Each scene shows the same named points in several views. A view is turned or mirrored, and shifted as a whole, has a little noise and may leave points out.
In the rows, zero is written as 128.

Scene 1
View 1
led: [183 106 135 152 136 130  97 118 138 144 132 133 132 120 106 143 148 130
 128  86 136 123 127 129 140 136 128 141 150 116 104 109  97 126 133 115
 124 116 130 142 147 114 158 125 103 123 134 128 129 153 123 131 138 146
 126]
bor: [146 102 156 150 119 136 164  96 112 132 120 139 158 110 132 110 124 120
 131  96 107  78 103 131 164 111 145 195 161 123 144 103 194 150 128  85
 144 136 150 119 125  90 158 133 150 142 121 138 122  97 167  75 127 110
 113]
mor: [169 131 104 142 138 112 122 131 104 163 120 172 142  97 147  74 142 127
 143  88 120 113 161 115 151 144 132 128 140 128 137 144  78 152 167 121
 153 116 127 130 174 107 153 150 110 128 112 165  84 111 135 125 167 124
 126]
tir: [187 118 130 168 168 127 130 125 112 160 130 121 142 105 123 133 136 152
 131 121 113  81 120 101 136 112 135 136 152 144 142 121 125 142 133 103
 147 115 120 125 162  93 148 119 110 133 118 128 105 116 141 123 123 123
 146]
bisit: [182 110 140 159 133 111 102 113 129 142 129 133 152 107 108 137 135 121
 132  91 128 113 122 135 157 124 134 155 155 109 113 107 129 141 139 112
 127 109 130 146 140 112 151 129 124 141 130 139 125 142 128 115 141 131
 112]
pupip: [161  99 135 137 130 168 135 116 128 140 121 150 119 130 127 110 160 132
 131  78 126 118 139 118 136 142 118 162 150 117 116 123  97 119 131 105
 140 140 139 130 150 106 154 137 103 109 126 121 122 135 142 133 138 155
 140]
nazug: [152 110 121 145  95 123  80  94 130 138 156 159 124 118 105 140 131 127
 119  98 155 133 121 139 134 135 163 123 148 150  78 122  90 124 167 121
 135 104 118 150 139 115 164 136 113 145 125 134 137 119 114  89 157 124
  98]
vol: [163 100 153 149 112 121 139  93 132 128 119 128 164 114 113 124 122 102
 132  82 116 102  97 147 166 121 140 188 157 102 126  87 187 153 119  99
 116 129 156 123 113 105 165 128 149 138 140 150 134 128 156  80 128 117
  98]
fato: [180  95 140 147 147 169 131 118 137 143 121 129 120 133 116 132 159 138
 132  87 121 113 127 115 130 134 113 157 149 118 120 109 106 116 116 105
 129 135 137 126 149 104 159 121  99 102 131 110 125 149 139 142 119 159
 151]
todif: [143 116 130 128 113 139 160 113 109 142 111 175 147 110 150  69 140 114
 138  72 113 106 141 126 162 137 130 181 149 112 143 128 133 149 149 105
 152 141 150 119 144 101 158 152 134 130 116 156 102 103 158  98 153 127
 115]
Zel: [161 103 129 149 120 134 116  99 131 140 137 136 131 116 115 128 131 128
 127 101 129 110 111 131 133 128 148 137 146 138 110 112 123 136 139 113
 129 120 134 129 139 107 165 125 117 132 127 137 125 123 138  96 134 118
 116]
kogit: [190  97 159 166 157 143 125 118 133 139 126 111 140 124 105 160 145 144
 126 103 122  95 110 121 144 116 122 171 162 115 121  97 144 124 112  96
 131 121 131 137 142  99 150 116 114 125 133 105 135 149 139 129 113 148
 146]
sek: [159  92 140 135 138 183 176 101 131 140 117 125 123 138 134 109 146 135
 133  90 102  89 108 114 127 127 127 171 146 128 145 105 153 130 104  94
 128 150 155  96 136  89 171 119 120 100 126 125 117 114 173 109 107 134
 145]
dotu: [174  99 137 152 123 138 105 101 142 139 133 125 134 127 102 148 136 126
 129  92 133 116 108 136 137 130 136 147 152 125 105  98 128 129 124 111
 116 117 137 131 132 111 163 119 115 124 138 128 137 145 132 110 126 135
 116]
luzer: [176  95 156 154 134 149 124 111 132 133 124 128 136 127 108 147 148 133
 126  84 129 109 121 128 150 127 119 180 159 107 111 103 131 118 121  99
 134 126 138 145 136 104 150 130 112 126 135 110 140 146 137 126 127 157
 135]
zurag: [165  89 141 148 133 168 142  94 137 139 131 111 122 137 112 147 138 139
 126 105 118  92  93 120 122 120 138 156 152 141 122  94 154 123 107  97
 121 135 144 109 130  96 171 107 118 113 131 117 134 122 155 101 102 129
 135]
Buru: [174  92 149 146 126 143 125 101 143 134 121 122 141 131 106 140 141 111
 135  77 121 116 104 139 146 133 125 169 152 102 115  88 148 132 109 106
 108 133 156 120 123 111 169 118 123 115 143 133 138 148 147 110 119 139
 118]
sivi: [164  94 136 142 137 166 161  98 136 145 117 118 127 132 127 117 137 127
 136  96 103  90 102 118 130 126 131 160 144 130 143  99 155 138 105 101
 119 144 154  95 132  95 175 112 123 103 129 133 118 120 167 104 105 123
 136]
Zul: [179 112 149 163 135 114 118 115 115 139 126 136 158 101 113 134 135 128
 127  98 124  98 118 128 165 117 135 175 162 112 123 107 147 140 139  99
 144 114 130 145 142 101 145 132 129 148 126 129 126 132 136 109 137 133
 116]
pep: [145  88 125 130 122 187 174  83 135 144 125 124 115 142 137 107 133 132
 134 101 104  84  93 117 115 127 144 151 138 154 144 105 157 132 106  97
 123 150 159  82 130  93 185 114 122  98 124 133 119  97 177  83 104 109
 133]
View 2
vol: [ 96 139 131 115 129 143 107 117 152 153 100 167 114  80 121  96 143 151
 156 133 119 151 131  87 118 122 105 119 167 113 137  83 102 152 137 146
 109 126  82  89 127 164 124 128 164 109 185  95 138 121  68 155 135 147
 124]
pupip: [140 164 143 117 176 143 105 122 140 163 102 144 107 100 118  90  98 175
 158 132 112 169 115 104 112 148 138 108 126 117 112  98 146 114 161 122
  86 165 115 152  89 148 111 131 184 127 178 146 181 137 106  88 135 175
 138]
mor: [100 178 181 155 169 154 116 130 141 160 100 117 139 118 120 128 104 196
 160 147 151 196 130 101 135 164 123 136 134 167 141  82 147 131 163  97
 123 203  95 163 102 186 117 120 173 111 179 159 167 140  92  60 115 189
 113]
luzer: [135 140 123 133 164 141  91 113 149 170 108 163 113  90 114  95 100 152
 168 124 107 157 105 107 102 135 137 103 151 102 100 100 134 131 167 128
 105 135 114 134  89 155 119 125 171 122 183 127 174 127  94 118 146 149
 150]
zurag: [119 133 131 127 176 153 114 110 162 144 102 165  89 101 128  90 106 149
 162 136 113 136 114  78 111 121 147 121 150  97 124  77 127 126 126 144
 105 106 114 136  94 119 128 150 175 130 174 133 155 127 104 124 153 127
 134]
kogit: [123 128 120 147 174 145  91 113 152 175 110 164 100  94 126 102 106 147
 182 116 117 149 100 110  97 125 145 111 159  94  97  91 130 143 173 125
 120 122 109 137  89 149 122 131 165 129 179 137 170 127  97 122 148 121
 148]
nazug: [115 148 135 157 164 148 122 116 159 166 123 150 177 105  89 128  83 147
 146 174 106 156 137  79 120 161 130 116 152 157 136 102 136 123 125 124
 133 133 154 152  80 176 133 129 184  83 202 109 163 108  85  84 151 201
 140]
fato: [138 143 134 125 190 142 106 120 142 169 102 156  91 100 122  94 108 168
 165 125 108 153 107 112 105 137 149 110 138 101 101  94 144 122 165 124
  98 137 119 158  81 141 113 136 176 131 175 158 185 132 115  91 143 154
 144]
pep: [110 156 150 104 174 160 129 114 165 115  89 155  76 103 138  80 112 169
 151 146 128 147 129  55 129 119 142 133 128 106 147  66 126 114  98 154
  90 120  93 136 107  98 125 166 181 129 165 138 143 143 105 116 139 129
 111]
todif: [111 188 163 110 135 153 107 123 151 140  94 134 119  97 126  95 112 187
 150 139 145 192 130  82 131 151 108 124 129 145 146  87 131 126 152 124
  87 193  72 123 123 167 109 130 180 118 174 124 150 145  74 106 116 173
 114]
tir: [103 136 150 169 182 159 107 117 159 159 107 147 105 121 134 120  97 163
 186 130 140 161 108  97 115 131 149 136 152 119 122  74 140 139 156 112
 141 137 106 159  88 149 128 137 164 129 172 161 164 134 105  94 140 122
 126]
led: [125 135 131 139 190 134 113 128 133 184 111 152 129  97 105 111 119 164
 159 137  97 148 121 119 108 144 140 109 152 121 104  97 137 133 157 120
 118 134 134 153  86 175 117 120 177 110 190 140 184 113 111  86 144 186
 146]
bisit: [105 140 134 152 156 141 105 121 146 179 113 154 138  98 110 119 118 159
 165 134 117 159 122 107 112 142 123 117 167 130 121  92 121 150 164 118
 131 142 111 130 102 183 126 119 165 107 190 122 163 115  83 109 140 164
 137]
bor: [ 99 161 142 120 121 161  95 108 168 133  97 157 109  94 133  96 110 156
 164 130 144 170 124  65 124 127 111 127 153 116 147  80 108 142 137 142
 103 146  63  96 127 144 124 141 169 123 177 102 130 139  54 151 134 118
 119]
Zel: [107 143 144 144 167 151 120 118 157 154 110 150 132 102 115 115 104 157
 155 152 117 153 130  82 123 139 132 126 154 132 135  84 128 132 129 129
 124 129 121 144  96 154 128 136 175 108 188 126 157 121  91 103 143 163
 128]
sek: [122 156 143 105 170 153 114 114 155 130  89 155  67  98 140  78 114 172
 161 127 126 155 117  79 120 124 139 124 131  96 127  75 130 120 135 142
  83 138  87 131 108 113 114 151 178 141 165 145 157 147 106 120 136 126
 119]
Zul: [106 146 137 148 143 150  92 113 154 170 112 154 132  98 118 116 105 153
 174 129 133 168 114 100 110 137 119 118 164 126 122  94 124 148 170 121
 126 149  97 122 105 176 127 123 164 114 186 118 160 126  70 121 135 144
 135]
View 3
pupip: [134 140  91 137 110 110 128 114 161 143 112  90 101 100 114 125  90 124
 145 127 110 147 121 142 157 116 168 154 135 113 138 127 136 168 163  92
  90 152 176 142 121 157 154  95 147 129 167 101 177 142 124 157  98 121
 116]
tir: [140 143  94 112 112 129 129 113 166 132  99 101 104 119 133 107  98 103
 137 130 132  99  98 138 159  97 138 170 131 112 145 157 178 125 152 122
 134 133 174 142 132 152 155  96 142 129 158 107 177 144 118 177  56 137
 155]
vol: [146 140 106 108  79 109 108 137 137 132 106 146 158  83 122 149  98 112
 112  94 142  99 108 142 167 144 153 146 116 156 112 109 155 147 124 123
  99 119 158 143 145 129 179  98 108 120 112 128 136 123 143 174 134 117
 159]
Zel: [122 135 117 127  96 119 119 128 154 120 126 120 115 109 128 110 110 119
 134 125 128 107 124 143 165 111 156 164 125 119 137 130 162 145 136 114
 109 127 182 138 131 130 154 102 119 125 136 121 179 118 136 156  97 129
 141]
led: [148 138 124 120 114 114 129 127 161 155 123 111  83 101 137 111 111 132
 135 112 109 121 125 142 144  87 169 165 125 112 131 138 159 143 149 104
  98 138 188 121 130 138 154  86 125 124 166 111 176 125 125 150 106 130
 116]
sek: [133 137  70 134  99 109 126 109 151 119  83 100 134  99  94 125  89 105
 142 140 135 136 104 148 162 161 126 129 137 123 138 116 142 153 163 133
 103 145 154 159 136 160 176 102 165 141 131 105 164 143 122 170  89 117
 156]
nazug: [104 130 144 140  95 114 111 136 160 117 163 129  99 114 144 100 126 133
 145 121 122 104 157 140 171  84 186 187 121 109 136 136 157 147 126 100
 102 126 202 123 122 112 129 103  98 118 143 130 197 101 142 134 105 124
 118]
kogit: [171 145  96 110 105 115 132 109 154 158  96 110 111 101 140 135 116 110
 132 111 131 110 106 149 141 109 134 162 127 125 113 144 158 118 158 118
 102 147 159 133 150 136 167  78 152 126 172 115 156 136 115 164  87 117
 148]
sivi: [136 136  87 124 102 113 127 117 149 122  86 113 133  98  99 115  95 110
 133 136 131 124 105 151 160 156 123 126 133 124 141 123 155 145 156 140
 110 134 156 152 139 159 180 104 149 137 123 111 162 133 128 171  99 123
 161]
fato: [154 139  95 128 118 111 137 109 163 155 101  94  91 102 119 119 104 123
 141 129 112 137 118 147 140 118 149 147 134 108 134 137 145 145 170 110
  95 153 171 135 134 153 163  84 158 132 171 103 175 137 114 156  90 124
 122]
mor: [ 97 146 105 128 118 124 114 138 173 124 122  90 102 110 123 103  57 114
 130 123 109 123  99 112 192  81 201 174 128 111 172 140 174 179 135  74
 129 119 196 143  90 174 137 122  96 116 149  91 191 161 133 187  72 152
 116]
pep: [112 129  76 145  91 113 124 116 149  92  96 107 147 107  84 105  98 106
 145 154 138 129 117 155 173 176 118 123 137 118 150 118 149 146 152 149
 111 134 155 162 137 154 173 112 157 144 106 117 177 129 132 161  91 118
 171]
bor: [128 147  79 122  72 113 106 121 139 107 106 130 177  95 118 159  87  91
 119 108 163  99 100 137 187 156 148 158 126 153 123 113 153 152 130 114
 113 126 153 164 138 138 168 113 124 121 120 124 148 143 141 183  94 110
 173]
Zul: [146 149 104 107  93 116 116 127 152 143 116 122 127  99 145 144  97 107
 119  94 139  97 106 133 169 101 167 179 120 137 116 133 161 142 134  96
 110 131 173 139 133 132 152  98 112 115 154 120 155 141 130 177  95 123
 143]
Buru: [157 136 111 114 101 108 125 128 144 152 100 128 120  87 117 129 107 126
 125 110 120 121 116 152 143 132 146 139 122 133 118 119 152 145 146 123
  91 132 164 134 145 138 179  86 132 128 134 119 151 119 134 159 130 121
 138]
luzer: [157 141 102 119  97 111 124 116 150 151 112 116 117  97 133 136 111 116
 134 106 130 115 121 148 147 118 153 160 129 129 113 129 145 140 152 109
  90 148 168 134 145 133 165  87 142 124 160 119 157 130 125 157 108 113
 136]
dotu: [145 134 123 118 103 113 125 127 151 142 120 125 106 100 134 116 120 127
 133 117 121 111 128 149 146 110 152 157 121 121 123 132 159 137 143 123
 100 132 181 126 142 127 162  87 125 125 145 124 168 112 131 148 114 125
 137]
View 4
pep: [139 111 149  96 146 120 153 115 144 146 104 151 169 109 170 156 178  93
 142 143 103 178 166 133  80  95 121  76 119 141 118 121 118 155 124 145
 129 109 103 190 130 141 108 135 160 140  93 122 191 158 118 124 173 101
 143]
bor: [115 111 143  96 157 119 142 105 125 158 106 169 112  85 173 160 188  82
 153 142 151 170 142 150 117 133 131  71 108 149 128 150 124 146 120 100
 148 130 126 157 119 119 132 155 165 140 107 137 179 165 105 135 128 137
 130]
vol: [145 113 125  92 156 122 124 118 130 163 125 154  95 101 166 155 197 107
 154 141 147 169 157 136 114 146 127  69 106 136 121 138 133 112 124  80
 124 124 117 155 140 121 140 143 160 133 108 144 176 161 106 141 127 145
 111]
zurag: [143 107 131  91 141 103 139 123 127 155 121 154 160 133 159 138 164  94
 132 125 124 165 163 124  88 114 104  74 133 134 111 122 126 129 135 130
 135 111  86 170 129 130 118 145 144 120  96 139 167 149 117 141 173 114
 112]
sek: [130 112 136 104 158 118 139 117 150 142 121 145 161 111 169 161 155  78
 137 140 118 176 152 125  91  95 119  87 132 147 118 112 125 149 133 134
 131 102 110 172 121 127 133 140 150 135 101 133 178 167 109 124 178 105
 128]
bisit: [154 106 109 125 167 113 119 131 104 153 130 162 121 120 132 142 152 132
 145 124 166 147 136 123 124 165 107 111 125 126 109 125 161 102 128  99
 137 104 115 142 130 113 107 157 140 123 111 159 154 161 111 128 144 150
 101]
luzer: [138 109 115 113 166  95 110 131 119 144 145 158 138 133 143 131 137  99
 137 130 145 151 150 125 109 143 105  95 137 136 116 118 155 114 142 108
 131 107 100 139 117 107 141 157 120 119 101 163 150 160 101 135 170 123
 102]
fato: [150 113 117 127 169 103 117 137 129 134 143 145 167 140 140 141 122 101
 129 129 126 158 147 110  99 121 104 115 148 139 113  96 155 120 142 130
 125  87 100 148 118 117 130 147 121 121 100 155 154 165 107 122 191 110
 108]
kogit: [138 107 112 103 147  95 124 127 118 152 142 155 143 141 150 145 131  85
 126 111 157 154 144 113 109 130  95  96 146 138 104 121 140 108 143 113
 150 105  88 139 119 110 137 156 127 110 112 154 144 161 108 145 167 129
  89]
sivi: [143 112 133  99 154 123 143 118 144 146 120 144 156 116 164 164 161  91
 137 136 119 175 153 119  90 104 117  87 129 140 113 114 124 135 129 128
 129 104 105 172 130 135 122 137 157 133 104 130 180 164 115 127 168 115
 121]
led: [167 109 106 132 171 106 110 144 109 144 137 155 146 139 125 130 135 138
 141 127 149 143 146 112 112 159 102 121 133 124 105 105 170 102 133 112
 124  93 103 146 128 117 108 154 121 120 102 164 153 157 111 124 171 133
 103]
Buru: [161 115 118 103 160 114 114 134 133 152 141 138 123 128 153 147 167 113
 139 136 133 164 163 118 102 136 116  86 124 136 117 117 145  98 138  96
 112 110 104 156 140 122 144 139 141 124 102 155 168 159 108 135 160 133
 102]
Zul: [133 107 116 121 166 109 125 121 107 153 124 171 114 110 143 148 154 110
 147 124 170 149 132 132 129 159 110 103 122 134 112 138 152 118 125  98
 150 111 119 138 118 107 118 162 142 126 112 153 155 166 105 132 138 147
 106]
tir: [147 100 120 123 148 112 150 126 106 147 115 165 164 124 141 158 127 106
 130 105 158 152 124 113 111 126  92 120 143 131  94 119 134 124 125 141
 167  88  99 154 118 124  85 160 144 120 119 136 157 167 122 128 165 132
 108]
Zel: [158 109 124 117 158 109 132 129 107 154 113 166 146 121 136 133 164 137
 148 133 142 152 152 129 107 151 109 102 118 124 113 128 153 121 123 121
 135 109 110 161 130 124  89 151 139 128  97 147 169 150 117 124 157 131
 119]
todif: [125 116 131 141 195 133 120 122 134 125 115 158 137  81 151 162 150 106
 161 161 137 164 126 142 122 141 135 119 113 147 133 117 162 161 116 110
 124 102 154 155 113 119 121 152 148 148 101 147 180 180  97  99 156 125
 145]
dotu: [163 107 114 110 154  97 122 134 107 157 129 161 141 140 135 123 158 135
 138 122 145 146 156 120 106 154 102  96 126 122 107 122 154 100 130 110
 131 108  94 155 133 119 104 152 131 118  99 158 158 147 114 136 158 134
 104]
View 5
todif: [123  91 128 135 152  88 124  92 130 119 119 154 145 175 110 134  81 125
 106 174 138  90 129 134 100 157 116 153 144  66 143 168 128 124 124 119
 133 131 140 135 150 117 120 107 100 154 139 136  42  74 131  76  82 189
 129]
Buru: [112 148 132 133 159  81 115  78 130 108 113 127 145 131 122 122  94 127
 109 151 153 112 140 130 114 117 119 130 113 118 107 156 109 145 122  90
 139 139 123 112 117 117 154 135 122 128 147 147 121  96 150  86 127 180
 120]
vol: [ 99 142 134 123 150  65 110  65 143 121 103 108 142 137 119 146 100 120
 106 157 134  91 149 124 106 128 130 153 128 110 112 173 100 156 127  83
 156 148 126 107 124 119 158 114 123 146 143 148  89  70 144  52 117 213
 124]
pep: [141 162 116 120 171  76 111 114 128 141 117 130 163 169 133 101  96 136
 143 177 166 104 135 139  96 110  90 132 122 121 138 132 108 136 128 131
 121 148 121 116 145 153 130 135 135 163 201 114  68  95 139  57 132 196
 139]
nazug: [ 97 146 136 109 134  88 140  94 100  65 141 114 141 121 146 141  82 136
 163 162 125 109 110 137  82 177  88 149 128 109 100 185 124 115 114 112
 163 165 138 101 138 112  79 123  96 125  97 139  98 153 135  99 118 156
 120]
sivi: [134 150 120 134 172  77 110 100 133 139 113 136 159 162 117 108 101 128
 119 170 159 114 140 138 113 115 104 135 121 118 129 136 117 136 123 110
 121 136 112 118 131 135 142 136 129 151 189 125  88  93 144  70 126 188
 134]
Zul: [ 95 128 138 141 144  75 119  62 120 120 123 125 134 142 111 147 116 112
 113 162 121 116 133 134 128 157 120 161 138  97 118 171 135 126 113  82
 148 132 117 101 112 104 117 128  99 144 134 153  88 108 145  81 109 187
 112]
led: [110 138 136 140 158  96 126  88 110  92 131 140 140 131 119 124  93 123
 123 154 139 129 124 137 118 152 112 134 118 107 102 158 134 116 109  96
 138 135 119 108 117 103 111 139  99 117 123 146 127 140 149 117 116 144
 117]
bor: [106 136 134 130 152  65 109  67 136 143 114 119 142 161 116 147 113 118
 118 169 133  85 138 131 113 132 114 168 139  95 138 165 110 149 127  97
 145 140 124 104 128 128 137 122 121 168 168 139  46  66 138  39 118 226
 125]
mor: [118  82 120 130 156  93 136 119 117 112 129 159 155 173 105 132  85 115
 118 183 114 133 131 144 102 203 104 151 144  71 126 162 160  90 111 119
 133 124 127 129 152 100  82 106  80 145 125 128  65 130 123 103  62 148
 134]
pupip: [133 123 131 152 159 106 125  91 110 108 130 166 138 156 115 107  86 129
 119 159 158 113 114 137 115 133 103 130 123  90 132 153 129 115 119 122
 119 126 130 125 130 115 106 143 103 130 143 144  92 115 149 114 115 151
 114]
tir: [114 144 129 141 159  74 113  97 116 140 130 135 154 158 107 120 123 112
 133 175 126 150 137 146 136 157  99 149 132 115 121 136 153 107 106  95
 127 121  98 101 114 116  99 141 103 154 173 128 100 146 142  91 113 166
 126]
sek: [143 146 124 143 169  86 109  96 128 143 117 147 154 172 116 103  98 127
 119 167 165 107 132 137 118 105 100 132 122 106 144 133 118 131 125 118
 112 130 118 120 129 139 135 145 129 154 194 127  77  87 150  74 131 189
 129]
bisit: [ 95 130 131 130 149  79 122  77 124 105 122 121 143 135 117 145 102 117
 115 163 123 117 136 134 111 165 121 151 129 103 106 170 129 126 115  85
 153 139 125 105 124 102 121 118 102 134 124 146  99 112 142  85 103 176
 120]
zurag: [126 172 129 134 162  77 109  90 120 130 124 121 149 147 125 110 110 127
 142 163 157 115 130 137 118 109  96 138 117 128 123 141 116 133 118 105
 130 142 111 102 118 136 128 150 130 148 181 131 102 114 152  74 146 188
 123]
dotu: [109 156 135 127 152  85 123  86 119  97 127 120 142 125 129 126  98 129
 133 156 139 117 129 136 110 139 109 136 116 120 103 160 118 129 117  96
 146 147 121 101 118 113 124 136 112 128 135 144 122 126 148  94 127 165
 119]
fato: [132 143 131 158 162 101 118  89 111 115 127 157 143 149 114 100  99 127
 117 154 161 130 120 140 130 123 104 125 117 103 123 139 130 115 116 107
 117 124 116 119 113 117 117 155 108 128 159 143 117 129 157 114 128 148
 118]
View 6
bor: [116 111  60 163 148 139 102  56 128 154 107 122 152 141 139 131 149 142
 105 152 139 134 154 119 133 128 123 110 126 156 124 116 105  80 141 135
 150 110 159 125  94  88 120 112 116 142 157 145 132  93 180 149 156 133
 121]
bisit: [109 102  98 137 123 134 104  94 101 146 125 108 147 131 112 130 142 117
 126 122  99 112 146 119 127 109  88 128 120 153 163 132 117 116  94 126
 145 110 161 119 112 101 125 105 105 163 130 113 108  91 142 128 161 163
 122]
luzer: [109 125 107 147 119 126 111  96  89 171 137 137 150 127 129 124 134 114
 115 130 125 103 155 116 137 100 121 123 139 168 142 135 112 141 118 114
 141 108 167 129 109 117 121 122 119 172 144 139 109  86 117 118 166 168
 134]
pupip: [119 107 121 128 127 117 106  96  84 147 119 133 137 131 148 126 140 128
 129 134 157 102 174 111 125 125 122 114 169 162 148 151 103 155 115  99
 148  96 173 127  96 132 123 108 114 157 136 140 115  98 123 127 172 164
 147]
dotu: [112 109 106 142 121 128 110  89  88 136 130 118 145 115 126 123 132 109
 122 130 112 106 138 110 136  96 114 145 129 152 140 140 116 147 103 134
 133 102 166 108 111 101 114 119 128 172 136 121 109 105 130 128 156 150
 129]
sek: [111 108  94 156 136 127 107  61  97 154 131 141 142 120 160 118 133 143
  90 140 167 120 171 107 148 129 152 104 162 164 101 131  99 143 132 130
 148  97 180 137  80 106 120 104 145 153 149 156 139 108 153 156 165 124
 146]
Zel: [124 106  94 141 134 131 102  88  98 123 115 108 133 132 133 116 137 122
 123 138 121 114 141 115 126 115 113 137 130 148 148 145 111 131 106 136
 139  94 163 103 108  97 109 106 131 162 139 118 126 102 147 139 167 139
 130]
pep: [117 107  84 156 147 128 109  48 100 128 121 132 132 116 167 111 131 143
  92 151 171 124 158 106 139 131 164 119 155 153  95 135  98 147 135 149
 143  85 176 113  82  90 107 107 156 151 154 147 149 122 167 166 162 103
 146]
mor: [128  68 112 108 150 125  82 103 105 115  92  90 113 152 127 131 158 142
 141 125 146 123 177 121 106 166  83 103 157 144 190 157  97 112  82  97
 163  88 165 125  92 119 128  66  90 131 109 106 127  98 163 143 189 156
 145]
todif: [122  91  84 132 148 126  95  69 125 137  80 116 146 147 145 149 160 150
 129 150 160 125 178 115 110 145 106  96 156 152 145 134  98  94 129 105
 160 103 164 127  82 118 134 102  90 125 136 139 119  98 177 141 166 149
 131]
zurag: [113 121  95 158 129 133 111  74  90 149 143 135 138 117 147 103 125 123
  95 135 137 111 147 110 148 110 150 131 137 161 113 132 108 149 125 145
 138  91 171 118 102  92 106 115 153 172 155 143 136 106 138 147 165 127
 140]
led: [112 106 121 128 116 125 107 106  82 139 131 117 138 124 121 124 134 111
 131 119 112  96 149 115 131 106 101 137 141 154 162 148 113 153  94 115
 140 100 169 118 112 119 121 108 115 169 124 116 105  98 118 123 169 164
 138]
vol: [ 94 108  63 166 125 141 115  52 128 157 122 123 173 117 122 147 138 126
 108 137 103 124 140 111 143  93 105 128 110 156 111 102 117  91 125 150
 138 120 169 121 101  80 133 122 121 154 149 133 106 104 166 142 132 133
 108]
kogit: [100 125 102 158 115 135 111  94  84 179 165 135 143 123 122 110 125 115
  96 117 113 112 154 120 155 108 129 119 128 171 138 124 113 141 105 126
 139 108 169 141 111 101 123 108 130 179 146 137 119  86 118 131 168 162
 137]
Buru: [ 96 108 100 149 115 127 119  69  99 147 129 131 162 105 132 136 133 118
 115 129 122 107 148 105 144  92 116 130 139 159 116 122 112 143 114 135
 133 110 178 120  99 101 129 120 125 166 139 132 101 111 135 133 143 143
 127]
nazug: [141 111 106 119 135 126  97 105  91 102  92  97 128 139 127 118 143 107
 160 151 106 103 126 118 103 102  95 165 127 140 177 171 119 136 104 121
 136  85 148  73 127 109  91 124 117 167 138 101 116 100 135 123 174 158
 124]
Zul: [110 112  86 148 129 137 102  94 106 164 129 116 147 143 114 125 145 122
 118 129 106 118 151 125 132 114  97 120 117 159 158 125 111  99 108 122
 146 112 157 126 111 100 123 105 105 159 140 126 114  81 147 132 169 165
 121]
sivi: [103 100  92 156 132 132 111  59  99 146 134 130 142 114 149 120 131 139
  90 135 155 117 160 107 147 126 145 112 148 159 106 125 104 143 122 141
 140  98 180 130  87  94 120 102 146 158 144 143 135 114 154 156 158 120
 143]
tir: [113 104 102 147 136 135  97 104  86 152 154 111 115 138 124  97 130 125
  92 115 123 118 156 123 142 141 125 115 128 158 158 141 109 131  84 131
 149  90 166 133 105  96 113  77 134 167 132 121 145  91 138 148 188 145
 149]
fato: [106 111 126 138 119 120 109  97  76 159 143 135 134 119 141 114 128 118
 113 120 146  99 169 112 141 115 131 118 160 166 140 143 103 170 106 111
 143  96 178 136  98 122 126 102 126 170 131 136 117  98 111 131 175 157
 151]

In a view up to two points have been moved. Name them for each view, in the order of its rows, or write -.
view 1 => tir
view 2 => led
view 3 => luzer
view 4 => todif, dotu
view 5 => bisit
view 6 => bor, vol
